Each row is a point on a landscape with many valleys, with its height.
A ball rolls from a point to the lowest of its 2 nearest points, and stops where none of them is lower. Distance is the straight distance between rows; heights are no part of it.
k467 (h 4.28): [115 148 142 107 111 136 109 127 121 107 137 145 167 116 164 141 115  86
 101  87]
k44 (h 3.77): [114 136 150 109 104 122 141 112 123 120 111 161 176 108 135 144 143  96
  92 121]
k713 (h 6.71): [155  95 139 180 117 126 114 121 124 121 109  98 141 124 130 126 124 136
 144 168]
k850 (h 2.85): [156 165 168  71 142 127 159 138  93 122 162 143 110 117  80 132 139 119
  69 146]
k710 (h 6.56): [ 83 139  91 155 170 136 161 163 167 136 116 168  70 142 155 107 149 152
 149  77]
k942 (h 2.71): [140 112 105 174 170 115 189 101 132 125  98  78 109 143 115 123 160 166
 132 149]
k916 (h 7.55): [116  83 146 141 117 104 133 101 129 144 105 104  89 116 149 111 126 140
 195 149]
k885 (h 7.46): [103  37  60 198 133  76 124 141 164 158 154  97  74 140 157 129 133 157
 204 110]
k983 (h 4.65): [109 142 116 122 136 141  99 135 132  95 141 136 132 128 177 130  96 104
 136  77]
k314 (h 7.92): [147 153 118  92  71 143  92 134 105 140 112 180 180 126  64 154 149 125
  70 200]
k573 (h 5.42): [147 134 157  90 132 143 154  92 122 102 137 174 134 128 114 158 127 138
  85 148]
k730 (h 7.53): [143  72 120 174 126 118  84 135 135 116 150  91 106 131 157 123  97 141
 183 121]
k974 (h 6.45): [135 146 171  92 114 141 110 118 139 135 113 137  98 126 117 103 110 137
 169 128]
k409 (h 6.75): [164  93 160 146  76  93 111 105 117 162 169  88 183 115 120 131 131  96
 133 113]
k564 (h 5.56): [107 105  98 155 151 102 100 151 156 149 162  99  87 142 162 114 101 136
 176  34]
k13 (h 5.53): [104  97  72 196 153 143 149 125 145 116 115 165  98 147 171 131 124 166
 132 123]
k812 (h 4.74): [110 165 142 119 170 137 158 173 110  99 133 147 128 107 107 134 140 101
  61 117]
k203 (h 6.04): [133 146 179  81 135 131 153 126 115 125 133 150  86 122 106 110 135 136
 136 134]
k299 (h 6.05): [111 134  98 163 177 156 166 143 146  94 108 174 102 139 146 143 136 159
 101 125]
k319 (h 6.88): [116 161 153  73  94 179  88 123 131 105  95 185 153 130 159 128 111 132
 123 163]
k771 (h 8.31): [108  95  59 153 168  82 200 107 133 163 125  41  50 141 110 123 164 159
 184 137]
k496 (h 3.34): [132 142 137  77  89 122 159 101 102 133 104 157 162 121  81 126 177 140
  79 199]
k469 (h 5.81): [128 111 137 124 140 142 145  91 125  90 120 161 119 130 156 149 107 140
 118 139]
k387 (h 4.35): [121 115  91 174 146 150  73 143 173 123 122 113 132 159 179 117  87 149
 181  76]
k989 (h 7.39): [168 124 148 129 100 131 120 110 110 124 111 135 163 124  92 139 130 132
  94 193]
k164 (h 4.83): [131  60  72 213 153 104 136 153 154 168 125  57  80 142 114 112 138 174
 206 153]
k725 (h 0.82): [129 163 177  53 146 148 177 140 122 106 155 184 121 112  94 139 167 121
  76 154]
k758 (h 6.64): [164 118 160 124 111  91 159  82 119 161 134  89 140 127  94 124 144 132
 135 142]
k172 (h 4.32): [121  88  98 196 145  94 150 141 129 140 127  87 104 125 132 118 141 133
 141 104]
k101 (h 6.32): [105 118 128 126 156 124 162 122 122  96 135 158  75 129 163 122 130 130
 134 113]
k753 (h 5.22): [108  89  99 202 131  96 121 143 147 139 140  93 136 120 159 122 128 114
 150  61]
k45 (h 6.34): [163 112 147 145  79 135  69 128 133 125 139 119 194 125 126 134 110 103
 124 147]
k662 (h 3.97): [142 138 113 142 175 129 192 102 124 101  96 110 121 135  98 132 156 171
  94 169]
k355 (h 7.41): [129 195 152  30  94 155  88 137 123 124 166 154 150 149 129 111 114  89
 126  94]
k54 (h 4.58): [164 139 138  84  95 109 167  77 106 146 106  96 152 131  67 119 184 149
 110 201]
k480 (h 3.44): [149 158 119  66  95 160  76 147 121 124 135 179 208 122 101 190 104  89
  60 160]
k389 (h 5.63): [168 122 154 126 119 112 154 104 100 140 162 119 176 114  97 156 126 115
  64 123]
k637 (h 6.29): [159 169 152  91 114 149  76 120 145 133 155 128 186 146 122 128  87 105
 122  89]
k240 (h 8.84): [125  86 110 156 161  73 162 129 122 174 168  68  62 131 114 126 127 146
 167  87]
k328 (h 7.38): [102 149 139 112 158 113 208 126 118 123  86 104  80 116 112  98 184 147
 140 164]
k900 (h 1.45): [141 138 149  80  55 113 128 101  96 150 130 159 153 123  93 128 163 112
 103 162]
k639 (h 6.54): [128 126 133 119  78 151  62 120 125 103 129 137 182 135 173 137 102  95
 138 137]
k286 (h 5.99): [137 128 147 141 153 115 110 134 152 149 163  97  98 133 128 116  95 129
 160  59]
k344 (h 2.23): [ 96 144 145 149 133 131 119 156 120 133  79 113  93 112 128  92 134 128
 150 139]
k284 (h 4.66): [145 140 162 102 131 115 129 117  99 135 187 125 116 120 123 132 102 105
 100  86]
k399 (h 6.31): [148  89 137 168 124 101 129 101 118 128 166  98 164 118 142 144 119 114
 110  96]
k949 (h 8.14): [108 114 113 126 154  86 200 105 120 150 101  42  72 129 109 107 167 144
 184 162]
k500 (h 2.80): [ 90 122  87 179 151 113 173 144 120 124 102 123 100 122 142 116 156 132
 127 113]
k37 (h 7.85): [ 94 120 142 108 143  97 185 124 107 137 112  94  52 111 110  99 154 130
 174 147]
k68 (h 7.87): [117  60 123 162 129  79 152 110 127 152 121  54  87 120 128 118 142 142
 198 149]
k553 (h 3.36): [136 163 129  47  66 165  70 107 125 120 144 174 190 149 142 150 102  97
 120 132]
k822 (h 6.80): [131 151 143 101 149 102 209 100 106 131 105  82 119 114  89 112 192 135
 101 153]
k958 (h 2.95): [138 162 149  67  89 138 124 117 117 136 137 179 177 116  95 159 146 103
  74 139]
k847 (h 7.64): [178 126 139 113  63 133  90 116 113 152 135 150 196 136  72 154 131 129
  87 182]
k570 (h 6.09): [162 154 151 120 103 155  80 128 136 121 125 150 184 131 113 144  98 116
 100 135]
k34 (h 5.95): [164 121 134 154 137 129 127 119 122 118 150 123 188 120 128 167 101 105
  74 102]
k748 (h 3.99): [132 155 152  90 154 140 142 147 103 109 172 150 128 114 116 147 111  97
  70 107]
k759 (h 3.81): [123 137 156 116 109 119 137 134  96 132  94 115 108 104  98 101 147 127
 131 179]
k372 (h 4.57): [107 192 136  49 135 193  91 160 139  95 107 193 174 123 146 156 111  98
  81 155]
k82 (h 6.94): [111  93 103 151 162 112 175 110 134 127 143 135  45 139 139 119 130 158
 157 107]
k161 (h 4.59): [ 98 149 145 106 125 137 167 125 110 100  85 158 157 100 122 137 161 122
  78 167]
k495 (h 8.05): [ 90  93  83 154 150 107 116 155 157 155 140 120  30 135 142 111 109 161
 210  91]
k22 (h 2.75): [137 185 108  23  89 182  68 134 135 128 140 196 204 154 119 178 107  97
  89 138]
k281 (h 6.76): [123 160 164  66  74 139  93 126 107 129 124 162 116 124 123 100 120 113
 141 145]
k939 (h 5.29): [163 130 125 131 126 106 169  86 108 130  98  58 149 129  87 113 169 149
 108 195]
k659 (h 5.10): [ 85 127 101 132 151 125 112 153 135 110 147 135  81 140 181 107 110 127
 162  54]
k302 (h 9.13): [119  81 132 164 138  72 112 140 137 172 161  49  91 113 124 126 121 126
 177  73]
k493 (h 4.86): [136 142 148 121 172 149 186 114 133 101 111 158 122 128 104 139 147 150
  82 145]
k274 (h 7.15): [167  57 135 193 124 113 106 123 124 127 161  72 143 122 143 130 115 128
 158 144]
k613 (h 7.11): [143 180 144  36  60 152  81 134 105 138 159 181 134 143  99 123 131 105
 114 134]
k980 (h 4.99): [101 161 136  90 137 167 125 151 118  98  87 183 170  99 130 160 134 105
  69 164]
k388 (h 7.60): [115 193 128  53 129 172  85 149 135 100 139 146 178 145 154 131  96  87
 115 102]
k504 (h 4.27): [ 93 151 120 148 159 127 176 161 111 110 105 139 113 107 128 114 152 113
  94 113]
k438 (h 6.33): [158 148 157 132 126 125  84 134 148 153 150  97 150 130 118 113  94 112
 141  72]
k904 (h 5.19): [162 149 160  87 115 120 116 107 111 150 190 143 171 129 110 160 111  95
  76  94]
k674 (h 6.06): [ 96 122 111 167 149 134 137 141 161 146  94 142  74 138 154 104 129 163
 174 109]
k237 (h 6.82): [137 120 101 194 148 140  97 157 127 104 143 115 152 134 158 138  94 114
 113  99]
k542 (h 4.94): [ 95 156  89 120 162 168  94 149 149  81 128 148 152 158 200 146  92 112
 126  77]
k140 (h 6.96): [144 119 166 125 101 111 151  82 140 146  91 126 151 126 109 116 153 145
 141 160]
k841 (h 6.22): [ 98 103  33 196 153 114 163 145 154 144 128 162  85 152 150 113 142 159
 134 101]
k918 (h 6.70): [104 159 129 103 111 175  69 137 131  93  98 152 165 131 189 135  95 113
 134 130]
k57 (h 8.54): [110 110  77 160 177  87 189 139 128 162 137  78  50 135 106 107 146 144
 153 104]
k922 (h 7.01): [ 77 168 130 123 167 160 141 166 153 111 109 174  95 132 178 104 150 123
 145  84]
k361 (h 4.80): [101 105  58 197 144 144  98 153 167 127 118 145 105 156 176 121 108 155
 155  84]
k560 (h 6.20): [151 132 164  89 124 101 190  81 107 142 147 115 135 119  90 129 163 126
  94 138]
k582 (h 3.38): [113 142 155 141 103 149  87 141 137 138  78 132 148 116 152 101 117 125
 155 137]
k739 (h 7.09): [177 117 156 106  47 106  78 101 122 174 174 126 181 133  99 130 128 102
 135 122]
k23 (h 7.61): [140  51 142 168 107  82 120 123 118 151 151  48 126 106 133 120 137 120
 188 147]
k752 (h 4.95): [102 181 144  76 154 184 113 169 133  81 127 188 130 124 155 133 113 113
  97 129]
k346 (h 5.87): [142 163 136 121 159 163 104 145 141 101 118 156 160 124 118 153  96 121
  90 119]
k202 (h 4.08): [124 185 138  40 115 178  89 169 126 118 126 201 173 115  93 171 127 103
  59 173]
k665 (h 7.33): [163 136 173  86  79 110 100 101 121 159 153 132 136 133  98 118 122 112
 135 116]
k7 (h 5.98): [150 139 128 138 134 108 172 112  94 125 109  87 175 114  85 135 158 124
  63 166]
k523 (h 5.51): [128 152 105 157 187 157 135 165 132  97 127 159 123 134 125 155 108 134
  77 114]
k620 (h 6.27): [119  99 125 171 127 137 129 110 119 105  99 135 119 129 164 129 119 150
 145 160]
k544 (h 5.52): [110  93  88 208 146 120 124 155 163 162  94 105  84 139 139 107 128 169
 194 125]
k465 (h 6.55): [163 116 129 182 124 150  70 147 142 113 132 113 184 129 149 138  94 116
 128 134]
k20 (h 5.41): [103 167 167  77 146 163 127 148 127  93 132 171  90 121 151 113 126 128
 133 126]
k144 (h 3.93): [121 120 134 164 117 138  76 139 163 134 104 107 141 127 168 103 106 131
 186 102]
k720 (h 3.98): [138  85  78 201 167 111 175 117 151 161 110  75  86 150 109 113 146 181
 168 146]
k946 (h 7.10): [150 121 131 166 135 133 116 129 108  99 117 130 161 117 118 139 116 128
  95 168]
k715 (h 7.24): [147 102 170 132  84 111 108  90 133 155 110 108 127 123 113 110 127 139
 187 162]
k75 (h 6.90): [107  67  33 198 147  93 160 139 137 154 153 113  66 147 140 115 142 161
 162 110]
k668 (h 7.81): [104  85  94 169 132 118  83 159 140 127 135 105  65 134 169 118  97 153
 198 104]

Where does a ball stop that starts at each point below?
k739: k748
k355: k22
k240: k560
k302: k44
k922: k22
k438: k44

Call two points neighbours if one is among the 2 nearest of the other. Go from one point of each pair to the other, from neighbour to neighbour, staying as low as possible. Name the highest point that can't be avoided.
k22 / k500: k564
k523 / k13: k299
k500 / k725: k812
k725 / k942: k573
k22 / k44: k980
